Each row is a point on a landscape with many peaks, with its height.
A climber steps from a point to the highest of its 2 nearest points, and stops where none of them is higher. Distance is the straight distance between rows; heights are no part of it.
z135 (h 6.60): [-35 -24 -40  13   5 -53 -12 -18 -17  55  -4  24 -23  17 -40 -16 -34  -4
 -55  73  15 -26   6 -68 -18 -33  37 -12  17   1  14  21  34 -15  11 -39
 -11  11 -24 -40  19]
z775 (h 1.88): [ 19  -3  17 -32  30  24 -14 -19  -7 -50  27  -7 -50  16  26  15  38  15
   8  34  -6 -24  38  -7   0  33 -36 -18 -23 -19 -49 -16  -8 -17 -11  31
  12  37 -13  11  33]
z870 (h 4.56): [-16  36  30 -19  -8  18 -15  34   4  26 -32 -14 -46  12 -34 -18   0 -30
 -22 -20  11  27   5   8  28  29 -81   5  -5  10 -34  13 -24  -3  78   3
  12  24  23  -6  25]
z709 (h 1.84): [-62 -49 -43  24  19 -19 -21  11  41 -31  53  28 -36  44  52 -17 -17  -2
   5  12 -34  16  16   4 -18 -24  28 -34 -57  -9  -6 -26  25   7 -22  57
  30 -16 -36 -42   5]
z620 (h 5.40): [-58 -20 -58  49  20 -19 -63 -57  41 -27   8  38  17  48  44  34  10   3
  28 -12   5 -58 -18  -4 -33 -23  12 -52 -22  -1  -9  26 -35  34  25  -7
 -22 -14 -48 -27  37]
z516 (h 4.25): [ 28 -28 -13 -47  22   7   5 -12  25 -51 -18   2  33  -6  30  16 -27  38
  24 -15  18 -31 -25   1  -2  -8  -3 -23  20 -23  29 -16 -45  28  -7  -2
 -42  22  17  20 -22]
z210 (h 4.79): [ 30 -47  -4 -24 -43 -16  30 -47 -68 -44  36 -25  44 -44  23 -27  15  22
  15 -98  55 -16  14 -15  -6  67  -9  30  40   4  17  12 -20  -6  -5  36
 -26  53  42   5   1]
z771 (h 1.40): [-48 -23  40  73 -26  10   7  71   9  29 -54  16 -20  10  44 -70  -3  -7
 -23  18 -24 -51 -10 -17 -36 -20  -2   9  22  20  -6  41  33  25  47  40
  34 -18  19  44  21]
z952 (h 3.47): [ -57    7   -9   47    2  -15  -45  -14   30   -4  -50    5  -21    3
    9   21  -41   41  -10  -54    2 -113  -51  -30  -68  -17    5  -35
  -16    1  -25   23  -42   50   74   43   -5   34  -11   -9   21]
z826 (h 3.12): [-25  19 -11 -18  34  19 -38  -8  83 -27 -14  21 -33   4  15  26 -65  51
  22 -30 -15 -82 -17   4 -85 -17  18 -62  -4  -2 -13   6 -24   8  51  25
 -20  30   8 -12 -22]
z637 (h 1.78): [  3 -23   6  71  28  46  -5 -29  -7 -11 -43  10  14 -14  17 -12 -17  -2
  27  69 -27 -42 -53 -30 -15  -7  60  15 -12  15 -19  18  19  32  18 -14
  -6 -30 -24  21  32]
z479 (h 0.98): [ 31  70  54 -36  18 -20  23  54  47 -33  -6 -81 -34  16  19   5  -3   1
 -11  -8  28   1  -1  73   3 -21 -37  75 -32  -8 -30  -7  -6 -24 -19 -21
  26  10 -24  25 -15]
z895 (h 2.09): [  6  29  30  -9 -10  45  28  11  20  23 -25  45   9 -34   0 -58 -16 -17
  32 -16  -7  42 -20  43 -10  22 -43  50  28  48  17  -4  -5  19  15 -18
 -10 -25   8  41 -10]
z386 (h 0.53): [-58 -34   5  29 -27  40   4 -32 -20   4 -10  38   4 -47  50 -28 -14  22
  23 -62  10 -21   1 -38 -79  50 -19   8  45  49  -8  40  13  19  47  78
 -17  -3  68  24   5]
z463 (h 4.19): [  5  25  13  -5  38  11   4 -46 -22 -34  17 -54 -19   0 -18  47 -64  22
  26 -10 -16 -35 -18 -12 -38  -9  63  -8 -62  -8 -13 -37  -9  25 -18  26
 -20  54 -22 -36  44]
z640 (h 5.51): [ 24  27  33 -14 -55   6   3  46 -29 -12 -12 -28  52   3 -45  51   6  15
  14 -51 -45  16  16 -12  38  -6 -17 -16  12 -52  -2  -2 -25  11  -7  45
  -9  11  40  36 -17]
z684 (h 5.48): [  6 -27  -9 -35 -35 -35  43   9 -22 -17  31  -4  13  -7  25  -6  30  -8
  -8 -28   7  31   6   6  11   0   4  -3  10 -35  65 -30 -19   6 -65   4
  -4  -7  19  31  -6]
z536 (h 7.47): [-49 -25 -36  82  -8 -25 -54 -31  -5  -4   0   0  -6   0  -4  17  29  31
  35   8   3 -95  12 -21 -18 -39  12 -47  16   2 -21  76   7  37  45  11
 -18 -38 -47   4  44]
z682 (h 4.70): [  9 -72 -29  35  -1 -14 -54   1 -40  39  43  37  58  40 -14  69  22  18
 -25 -25  13 -32   9   9   1   7 -21 -27  28 -16  10  31 -28 -30  46 -30
  27  13  -6 -31 -15]
z47 (h 2.64): [ 34  48   4 -65  13 -58  25   1  18  -1  -1 -13 -41 -20  10  20 -12 -15
 -35  33  27  34  13 -17  18  39 -44  -1  17  -6 -17 -32 -13 -41 -54  -7
  -4  34  -7 -15 -18]
z100 (h 1.43): [  9  38   1 -25 -21 -50  32  40  48   7 -16  19 -22  28 -11 -41 -26 -48
 -19   4  10  94 -44  13  81   0   6   9 -28 -12  46 -53  -4  -4  -4  -9
  -6  -4   0 -23 -16]
z426 (h 2.14): [ 21  -3  15   5  35 -46  36  19  26  28 -20 -11 -18  10  24 -66 -13   6
 -34  23  30 -10 -62   9   5 -29  38  34 -27  -6  49 -14   4 -14 -52 -67
  10  -2 -40 -46  17]
z537 (h 1.69): [ 26  41  16  11 -22  -9  30  24   1 -12 -29 -12  67  29  26  45  60  25
 -32  46  10  20  -4 -34 100 -13  19  32 -21 -60 -33 -33  20 -16 -73 -16
  33 -29 -10  52  -1]
z395 (h 1.73): [-55   8  33  34 -18  -1  -4  46  17  19 -24 -41 -29  19 -12 -48 -28 -12
  -7 -42   8 -23  19   5 -32 -53  -7 -12  -8  31  15  35  22  18  42  48
  -2 -17  20  -7   9]
z345 (h 2.88): [-11  55   9  58   3  14 -24   9  13  36   4 -26   4   4 -17  27 -14   7
  55  15 -39 -27  36  20 -18 -46   9  -2  32   1  12  51  10  36  -3 -12
  -3 -10 -27 -14  31]
z809 (h 3.08): [ 40  17  34 -19 -54   1  46   2 -56   2 -14 -30  16 -29 -22  15  54 -20
 -26  -3  34   5  22  29  31   8 -36  57  -1  -4 -23  -2   6 -18  30 -45
  25   2   0  58 -23]
z76 (h 2.51): [-38 -34   2 -51  25  44  -7 -24  41 -68   5  10 -41 -44  17 -12  -9  43
   9 -33  34 -23  35 -39 -75  10 -21 -28  15  -1  -9  13  16 -26   1  84
 -33  39  78  24  -2]
z485 (h 2.33): [-37  -7  22  20 -20 -14  31   0 -75  48  20  -8 -23 -32 -54 -22 -23 -46
  -8  33 -45  47  20 -30 -28   0  48  25   2   5  15   9  56   5 -23  -7
  30 -23  14 -37  21]
z116 (h 1.45): [ 20  25  11   3  -1 -15  23  31  16   7 -15 -66  28   7  33  21  33  26
  13  20  16   5  -8  -8  43 -52  -2  19  -3 -72  22  -5  11   7 -76 -21
  27 -34 -22  23   0]
z398 (h 1.67): [  5  53  53 -20   1   1 -22   1 -30 -10  29 -15 -75   5  -7  43  13   2
  11 -14 -34   8  50 -21   8  55 -79  -5 -24 -19 -49  12 -30 -17 -20  54
  35  28  10  -7  39]
z600 (h 2.96): [  0 -14  -8 -64 -22   4   3  -1 -41 -34  46 -27 -39 -44 -31  13  20  17
   0   1  37   2  80  -1  -3  -7 -16 -13  25 -17  17  17  52 -42   3  41
 -23  35  49  23 -47]
z540 (h 5.02): [-21 -52 -43  -2   1  -2 -45  31   4  13  17  44 -23  25   0  -5  33   9
   4  17   4 -13  36  11   2 -43   9 -52  11  16   0  65  31   5  55  20
  -4 -25   2  20 -47]
z469 (h 2.60): [ 23 -22 -10   2  -9  -1  12 -24 -20 -11  35 -12  -1  -5  -6  12  50 -21
 -39  10  33   7  11  96  14  33  -3  35 -13  19 -28 -13 -10 -30  36 -59
  22  -9 -33  12 -31]
z115 (h 1.24): [  3 -31  32  23   3  72 -23 -22 -45  19   1  18  11 -52 -15   8   0  19
  31   1 -34 -43  21   6 -51  45 -40  33  68  41 -28  50   7  12  34  -6
 -14  -4  30  21  18]
z222 (h 3.71): [ 16   2  -9  48  26  -5 -29 -38 -12 -15  65  -5   9  -8  15  47   7  23
  55 -17 -21 -32   4   2 -38  -6   0 -19  20   4  21  23 -20   1 -33  13
 -23 -19 -23 -22  28]
z494 (h 5.29): [ -12   24   13  -22    6    0   30    2   56    0  -87  -12  -56  -21
    2 -113  -53   22   10   18    8    8  -32  -43  -26  -29  -24  -30
   14   43   -2   18    1   30   31   51  -50   11   45  -23   30]
z238 (h 2.62): [ -8 -25 -16   1  17  38   0  -1  25  -4 -14  41 -10 -31 -18 -32 -12 -27
   6  77 -15  46  -1 -25  32 -13  75 -11 -18  26  -5 -21  75  15  -2  -1
 -26 -43  -5  24 -22]
z507 (h 7.38): [-19 -43 -34  14   8 -40  -9 -27 -65   3 -12  21 -11  18 -42 -17   7   8
 -40  56  -5   4 -31 -77   8 -13  40 -20 -12 -32 -12 -30  20   6 -28 -30
   7  24  -7 -22  33]
z409 (h 2.71): [-29  39  18  31   5  12   6  38  33  41  16  22 -32 -27  21 -35  22 -39
  45  47 -18  60  18  28  14  22 -68  22  41  61  13  29  -5  14   2 -45
  19 -33  -6   7  17]
z549 (h 3.96): [  4   6  34   8 -49  10   4  65 -32   6  13 -65  26 -19 -17  27   7 -11
   8 -88  -1 -20  33  12 -60 -52  16  11  29  -9   5  61  43 -41   4 -23
  45  -4  31   2 -63]
z491 (h 1.59): [-41 -24 -52  12  33  24 -49 -57   4 -42  33  63 -16  55   5  -4   0  -3
 -11  44 -40  23  15  -2  21  10  25 -53 -62  24 -48  -2  33  -7  70   3
  11 -13 -28 -16  18]
z674 (h 3.84): [-37  26   8  33  -4  14 -15 -38 -29   3 -16 -43 -25  -3 -43  60 -53  22
  20 -61  -7 -65  -7 -22 -65 -43  48 -41  -9   3 -31   3 -27  45  45  31
 -36  33 -16 -41  21]
z365 (h 2.13): [-22  -6 -14  13  31  46 -22  -8  23 -31  48  41  -3  14  51   1  16  -2
  40  44 -43  49  17  12   1  18  53  -7 -40  14 -31 -38  28 -22 -43  35
  31 -44 -47 -13  16]
z34 (h 1.82): [ -3  12 -17  29  26  21 -46 -33  18 -34  51  47  25  33  25  39  25  -7
 -15  19 -34  32   2  27  55  55   5 -10 -48  32 -61 -34   0 -30  12 -20
  37 -10 -44 -17  17]
z824 (h 3.97): [-49 -54 -40  32 -29  -2 -11   1  16  -2  -9  16  -7 -18  49 -31  16  -1
  23  13  12 -20  -7   4 -21 -63  48 -12   5  13  23  38  37  34   3  34
 -25 -48  -9  30 -17]
z35 (h 2.38): [-17   4  -5  -8   9  27  31  15  55 -22   4  21  24  10  46 -39  -9   9
   0  53 -47  64   3 -26  23   4  79  -3 -54  23   7 -58  58  -2 -34  26
  -8 -61 -35  -2 -23]
z36 (h 3.15): [-45  -6 -19  41  15 -10  25   1 -25  -6  33 -57   2  31  14  11  38   1
 -18  27   9  28  30  19  24 -46  30  38 -36 -12  10   4  56 -29 -51 -48
  34 -33 -58 -18  43]
z574 (h 1.42): [  3 -45 -50 -19  22  15 -28 -15  10 -17   5  71 -15  20   7 -41 -21 -27
 -29   5  -9  29 -11   2   7  11  32 -48 -54  16   2 -39   6   4  57  30
 -10  -1   3 -23 -31]
z18 (h 2.24): [ 57 -35 -34 -28 -33 -36   5  -9 -20 -11  36  51  74  14 -31  52  -5  -5
 -33  21  27  21   2   7  55  45  27 -11 -14 -36  18 -60 -45 -30 -27 -29
   1  35  22  -5 -36]
z732 (h 1.34): [-31 -20  26  19  -2   7  -1  38  34 -32 -34 -14 -31  51  19 -51  19  -9
 -13 -31  30 -32 -23  44  -8 -61  18  -3 -49  13   9  34  26  28  76   9
   5 -11  10  41 -20]
z13 (h 4.16): [ 36  28  -4 -12   1 -18  10 -63 -40  11 -24  41   8 -25 -56  11  17 -36
 -17  31  12  58 -16 -29  40  73 -37  16  13  15  -6 -54 -47  -4  -7 -43
 -18  18   4  -7  14]
z315 (h 3.99): [ 15  -8 -15 -50  42 -29 -12   4  52   6 -62   2 -24  29  15 -25 -49  12
  -1   6   8 -22 -38 -42   6 -50  -8 -40  18 -18  15   8 -24  11 -17   7
 -40  14   7 -30 -10]
z704 (h 1.03): [  2 -39   7   4   0  -2  13  48 -15 -27 -27 -35   6  33  30 -15  16   9
 -36 -19  16 -40 -23  11 -15 -14  25   1 -36 -47   1  11   2  22  10  30
  37  13   7  37  -4]
z950 (h 5.90): [  5 -29 -67  12  35  -5 -28   6  -1  30 -10  53   7  37   5  14  14   7
 -13  61  14  -6  10 -37  20 -23  16 -33  20  -2  -2  17  26 -20  28 -50
  -4 -29 -25 -17 -21]
z437 (h 2.19): [-20 -46   6 -34  23  38   6  -1  21 -56   9  19  -3 -37  78   4 -18  48
   9 -47  -2 -64   5 -21 -66  18  28  18  31  -2  -3 -10  27  -7 -19  81
  11  27  54  53 -12]
z642 (h 1.46): [ 11  32 -25   3 -22  -5   0 -31   4  49  17  26  69  27 -42  58 -37 -24
 -45   3 -26  36  21  23  56  41  23  21 -40 -10   1 -54  11 -45  -4 -59
  46  -8 -35 -38 -28]
z63 (h 1.33): [ -5   6 -12  17   1  23  -2  20   3  28  51  -4  44  54  -2  31 -40 -15
 -23 -39 -15  31  -7  61   1  10  16  30 -36   1  24 -33 -11 -28 -16 -29
  44  -6 -42 -44 -20]
z26 (h 3.26): [ -1  58  21  27  19   9 -17  38  55  35 -14  21  -5  34  24 -11  -3 -31
  14  45 -13  25  -6  44  50   9 -70  17 -13  34 -24   9 -23  -3  19 -60
  28 -19 -47   6   9]
z110 (h 4.07): [  9  58  27  -1 -23 -18  -5 -14 -17  71 -33 -25 -11  35 -56  35  -9 -16
   3 -25  -2  39  19 -11  67   8 -81  -1  37  -9  -9  25 -47  12  28 -23
   7  14   9  -9  42]
z509 (h 3.55): [ 31 -19 -35 -45 -21  -4 -31 -15  -7 -30  24 -10  30 -17   1  65  56  29
  13  -5  31 -22  49  40  22   4 -28 -31  33 -16  16  37  16 -12  25  19
 -43   6  17  29 -24]
z281 (h 2.85): [ 53  16  24 -49  11   0   9  33  48 -20   5  26 -36 -27  37   7   1 -16
 -28   5 -11  12  -4   7   7  56 -26  34  15   8 -36 -57 -43 -53 -62 -12
  25  10  -9  14 -55]
z550 (h 0.66): [ 55  61  38 -48  26  11  26  12  49  -5 -30 -57  -3 -45  -7  10  -5  38
  14  10  25   8 -22  63 -15 -17  10  49   7  17  -2  -9   0  -5 -27 -71
 -15 -21 -41   1 -15]
z54 (h 2.81): [ 11   0   6 -52  58  42 -17 -21  35 -32  11   7 -34 -49   0   6 -42  54
  15 -17   9 -60  20 -24 -86  17 -16 -37  29   6 -14  -3  -4 -31 -11  24
 -45  31  26 -18 -29]
z196 (h 2.44): [ 46  -7 -28 -52  21 -50 -11 -24  15   7  37  36   5  12   0  39  -3 -13
 -30  22  27  16  10   7  54  36 -28 -28  34 -22  14 -41 -35 -68 -27 -44
   0  51 -13 -37 -33]
z689 (h 6.57): [ -3  -5  13 -26 -26  -3  -1  -6 -10  -3  19 -22  83  11  -5  55  10 -10
  42 -88 -11   8 -28  38  18   7  -5 -12  -2  -8   9  -8 -67  24   7  24
  -1   1  25  20  -6]
z285 (h 1.27): [  4  -6 -20  -7   2  19 -10  -7  30  31  44  44  19  -1 -35   2 -66 -24
   8 -29 -32  10 -24  34 -37   4  23  -4   7  30  53 -24 -18 -12   8 -15
  -5 -11 -19 -72 -37]
z502 (h 2.25): [  6  25  11 -18  47  19 -28  -3  29 -23 -19 -48 -72  -1  28  19  36  19
  19  48  -7 -30  12  -5   2 -36 -15 -16   2  -8 -54  38  30  -9 -30  22
  13  -7 -10   4  32]
z669 (h 5.41): [ -1 -12   2 -45   2  -9  65 -20 -13 -26 -47 -38 -31 -40 -29 -67 -52  29
   0 -28  21 -19 -31 -10 -68 -24  38  24   3  12  41 -11  20  16  25  32
 -66  21  34  11 -32]
z604 (h 2.11): [ 16  15 -11 -13 -25  -1  12 -17  11 -57  68 -15 -35 -14  30  64  71 -29
   7  24  21  27  44  78  11  33 -25  27 -22  31 -45 -17  -5 -40 -23 -18
  -2   1 -38  27   3]
z82 (h 4.40): [ 36 -35 -35 -15  17 -10 -48   7  31 -24  88 -18  25  47  39  49  71  34
   3  21  32 -22  46  48  13   3 -27 -35  16 -17   4  30   4 -23  -5   6
   4  29 -24  -1 -27]
z234 (h 3.39): [ 42  17   9 -24 -32  35  -8  43 -20  30  40 -23 -12 -19 -47  42   7  10
 -24 -11   3   5  68   6 -34 -28  22 -19  23 -22   6  26  51 -60   2  -8
   4   6   7  -1 -67]
z153 (h 5.14): [ -8 -35  22   9  -6  -2   5 -52 -46   9 -13   4 -27  32 -29 -15  19 -21
 -15 -40  20  16  11  24  13  71 -65   5  -6  45 -24  -9 -43  11  73  -5
   0  17  32 -18  14]
z445 (h 3.13): [ 69   1  16 -28  24  -1  -3  20   0  21 -36  64   2 -33  12 -15   7 -15
 -26  41 -23  -1 -19  -9   5  60 -55  24  46  13 -46 -21 -32 -39 -28 -30
   8 -13   0  25 -10]
z834 (h 2.08): [ 15   1 -23   6 -51 -21  18   5 -51 -27  40  12  81  -2 -51  34   8   2
 -43  25  -9  51  17 -32  79  60  21 -32 -20 -68  -6 -53   9 -30 -30  23
  22  26  52  27 -18]
z214 (h 0.30): [-46 -11 -21  30 -33  -9 -22 -21  -9   1 -40  31  43 -28  31  -2   1  24
  25 -61   5 -42 -30 -44 -30   4 -11 -18  45  10   3  36 -28  72  42  79
 -39 -23  22  35   9]
z78 (h 2.22): [ -4   1   2  19  13  31   9 -39   9   3 -43  10 -17 -40 -32 -59 -20 -28
  22  63 -12  21 -48  -2 -10   8  47   7 -28  41  16 -10  17  30  37 -17
 -38 -11  10  17  -2]
z244 (h 3.70): [-26 -52 -18  75  -1 -11  -7 -15 -53 -16  23 -46   8  41 -10  14  19  16
 -27   1  28 -16  -6  17   2 -20  49  24 -49  -8 -35  13  14  -2  10 -39
  56  23 -54 -20  37]
z359 (h 1.44): [-48 -47 -11  78  17  18 -25  -7  19   3 -47  47 -13   4  51 -40  -1  -9
  11  27 -21 -66 -39 -25 -21  -6  28  -2 -19  33 -54  27   0  52  58  22
  24 -10 -11  20  39]
z921 (h 0.40): [ 63  47  -2 -71  43  15   5  -6  18  10  17 -21  13 -50 -16  31 -25  16
  24  24  -2 -22   7  21 -37 -29  16   4  39  17  13   8  23 -16 -41 -30
 -40   6 -18   0 -29]
z605 (h 3.67): [-20  34  10   5 -13 -37   7 -18 -55  55 -39 -30  22  46 -63  43 -12 -24
 -10   6   1  31 -14 -52  71  -8 -13 -27  -7 -35   2 -13 -19   5 -15 -22
   8  23  16 -37  36]
z792 (h 6.40): [ -28  -23  -14  -34  -13  -15   33    6   16  -12  -58  -23  -59  -26
  -16 -102  -20   -3  -11   13    8   11   -9  -39  -22  -39   34  -30
   -5   10   34  -22   28   24   12   51  -72  -18   40    1   10]
z920 (h 5.63): [ 40 -47 -17 -21 -57 -14  50 -30 -94 -13  19  -1  62 -48 -54  -8   5  -1
   0 -55  21  37  10 -37   4  41 -10  28  27 -14  28 -27 -44   5   4  11
  -7  29  61 -10  -6]
z67 (h 4.71): [  14   26   29    4  -68   33   -6   58  -53  -16   23  -46   43  -26
  -11   20    4    9   35 -100  -25    2   31    5  -44   -2   14  -15
   13  -16   -7    9   11  -19   -8   46   35   19   54   -1  -18]
z916 (h 1.98): [-40  19   8  24 -30  12  14   1 -32  32  41  -7 -41 -53 -32 -21  17 -29
  44  21 -31  18  54 -23 -39 -10 -13  23  43  30  41  50  49 -14 -10   7
  -9 -17  12 -22  10]
z331 (h 3.59): [ 19  59  39   4 -10 -21  35  25 -52  54 -45 -62  15   8 -41  11  24  -9
  -6 -23  18  22   6 -11  42 -16 -46  40  13 -14  -2  50 -17  10   7 -74
  22 -11  -2  24  24]
z831 (h 1.83): [  1   0 -11  19  -3 -24  47  -4  14  55 -23  21  38  -9  -4 -57 -47 -17
 -42  21  26  41 -79  -5  24 -19  49   7 -17 -28  76 -39 -31  26 -39 -92
  11 -22   9 -31  13]
z431 (h 4.67): [ 14 -23  27 -31  32   8  17 -36 -10 -45  11 -70 -60 -32 -22 -28 -34   4
 -13 -32  26 -42   2  12 -67   3  41  12 -51   3  15 -31  14  11  16  16
 -13  56   5  -1  -1]
z628 (h 1.60): [ 11  25 -18   1   0 -12  36  13   9  52 -26  31  43  32 -10   2  -6 -12
 -34  46   4  46 -40   1  68  10  19  19   0  -9  14 -48 -24  -8 -16 -59
  24 -16 -13 -18 -20]
z126 (h 2.21): [-44  53  32  72 -19  43   4  34  13  39 -34 -28 -13 -13 -22 -44 -57  -9
  56  -1 -30 -20  28  39 -47 -39 -14  23  15  47  21  43  29  35  55 -11
  24 -19   2 -13  30]
z167 (h 2.68): [-37 -10  14  39 -31 -15  36  15 -74   3  54 -41 -16  -8 -25  -9  34 -41
  -8  -6 -15  32  37  11  12  -2  46  41 -21   4  -2  12  50 -27 -58 -11
  45 -33 -15  -3  16]
z767 (h 2.59): [ -5   1  23  39  46  -9  26  -3   1   5  32 -42 -35  12  43 -60  42   7
  -7  51  33  19 -31  29   1 -22  14  41 -37  21  24   0  41 -12 -52 -65
  23 -25 -61 -37  50]
z917 (h 5.32): [ 12 -36 -43  31 -15 -40 -43  10 -28   0  55  -4  31  58  -3  75  49  33
 -21  -5   8 -18  36 -21  39  -5 -10 -55  16 -48  22  36 -12 -22 -21 -12
  16  36   6 -22  17]
z614 (h 1.23): [ 30  16  41 -32  17  -2  17  52  35 -17 -33 -56   3  42  15   4 -11 -11
 -36   9   3 -12   8  -1  26 -48  18  28 -26 -52 -18 -17   9   5 -46  -3
  44  35 -22  19 -27]
z739 (h 1.61): [ -1  26  30  11   4  43  14 -41 -39  44   4 -20 -38 -42 -56  -1 -16  16
  43   4  -1   3  51  -6 -62  29 -21  41  51  57 -20  52  12  -8  30  -7
 -16  22  13 -21  25]
z172 (h 6.48): [ 19 -24 -26 -77 -51 -24  51 -18 -44   5  12   7  42 -35 -50 -17 -15   4
   6 -26   0  40  17 -14  -8  -9  26  -1  36 -17  64 -28 -11   6 -20  15
 -42  -8  40  16 -61]
z303 (h 1.26): [ -6 -29  -9 -27   5 -21  17  42  21  -2 -38  23  -6  20 -11 -57 -63 -39
 -40 -10   3  13 -63   8  31  -5  29 -11 -42 -30  32 -52   0  10  26  23
 -22   8   8  -9 -41]
z497 (h 1.58): [ 31  32 -15 -26  -7  52 -22 -12  30  14  -6  57  66 -25  -4   5 -38  -8
  51 -28 -22  16 -26  56 -26  16   1  -4  15  32   7 -22 -28   5   1 -11
 -18 -35 -10   6 -17]
z449 (h 4.49): [ 15  -2 -41  11  22   2 -54 -31  41 -26  43  29  49  24  33  56   6  31
  22 -22 -10 -55   1  -9 -37 -27  33 -53 -28 -25  -2  16   0   5 -12  42
  -9   6 -20 -15 -10]
z388 (h 3.60): [ 57   4 -10 -18  28 -38  -7 -38  -6   4 -25  47  18 -26   7   0  59 -21
 -17  63  24   1 -19 -10  51  63 -42  -7  55  27  -1  -8 -46 -27 -37 -71
 -33   5  -2  34   7]
z929 (h 0.83): [ -1 -20  25   0  -5  56 -32 -13  -8   1 -23  18  22  -6  43   2  34  30
  26 -73   6 -33   4  11 -17  57 -55   6  59  38 -23  55 -10   5  53  41
   2  10  68  42 -14]
z532 (h 4.24): [  5  13  53  19 -15 -26  37  66  20  25 -37  10 -13   5  53 -53  45 -26
 -26 -14  -6  27 -24  14  52  33 -85  52  23  10  -1   9  -7  10 -15 -15
  40 -31  23  45  25]
z933 (h 4.18): [ 18 -79 -38  55   4 -19 -26 -27 -35  -3  11  13  45  33  -8  37   0  13
 -35   2  22 -53 -26   1 -28  -7  45   5 -36 -29   5   4   2   1  30 -48
  13   9 -34 -10  -8]
z149 (h 4.55): [-21  47  17 -33  32  -4 -12   5  66   8 -59  11 -58   1 -13 -52 -97   5
 -17 -17 -25 -27 -41 -34 -15 -44 -22 -35   4   7   9  -3 -39  14  18  64
 -48  20  32 -30  14]
z498 (h 4.74): [  2  22  41 -19 -52 -37  47  68 -15  17  -6 -14  29   1  18 -25  27 -60
 -27 -34  12  37   5   4  29  18 -70  32  12 -36  18 -18 -15  -2 -47  15
  30 -25  19  22 -15]
z383 (h 1.89): [ 31  -1  -9  -5 -20   7   1 -16 -25 -13  18  24  62  23 -19  44  24  18
   0  48 -29  39  11 -46  57   0  35   7 -16 -70 -23 -38  34  -4 -51  34
  -2 -22  18  40 -27]
z846 (h 3.14): [ -9 -25 -61 -12   8  -9   3 -26  12  -9   4  21  21 -32   0 -26  14 -13
  57  50   9  14 -12   1  -4 -66  71 -10  14  33  37   7  49  15  12 -23
 -40 -69 -29  17 -49]
z926 (h 1.50): [ 26  36  44  16  -6 -27  -9  31 -14   0  45 -23 -26  12  29  51  41  -9
  -5 -37 -17   0  17   3  14  42 -74  37  19 -21 -31 -17 -42  10 -85  34
  34  13 -10 -14  42]
z904 (h 5.23): [ -8   0   4 -27   2  19   7  -1  46 -34  -1 -36  -4   6  18  10  15   3
  35 -61  19  16  -2  53 -15 -10 -32 -13 -24   7  -3   5 -33  23  -1  35
 -28  12   3  17 -12]
z760 (h 4.59): [-13  12 -15 -19  -1  23 -22 -44 -24  15  17  66 -10 -12 -59  -6  -8 -29
   6  -5 -25  50  10  -9  28  72 -49 -16  -8  32   0 -19 -36   9  42  21
 -30  21  22 -45  19]
z412 (h 2.94): [-21 -19  -4  12  42  -9 -22   5  56 -34  -3 -43 -65  -5  69 -17  30  33
  30  27  21 -29  -6  -1 -34 -79  29  -8   6 -19   9  37  45  18  -5  17
 -16 -23 -21  14  24]
z573 (h 3.37): [-20  27  15  33  -4 -26  11  12 -44  62 -40   9   0   4 -49 -26 -28 -29
 -11  21 -37  36 -31 -65  31  21 -15  20  17 -18  14 -20 -34  41 -34 -24
   8  10   6 -29  72]
z664 (h 3.73): [ 25  55  44  -1  14  -1  11  46  52  23 -58  -2  -4  21  37 -23   9 -29
 -16  -2  -4  26 -51  10  67  12 -55  35 -31 -13 -24 -29 -48  10 -39 -40
  19 -27 -26   8  38]

Where does a climber stop that starts at each point below?
z497 => z172
z76 => z792
z614 => z153
z63 => z36
z437 => z792
z704 => z536
z386 => z36
z303 => z36
z47 => z153
z771 => z536
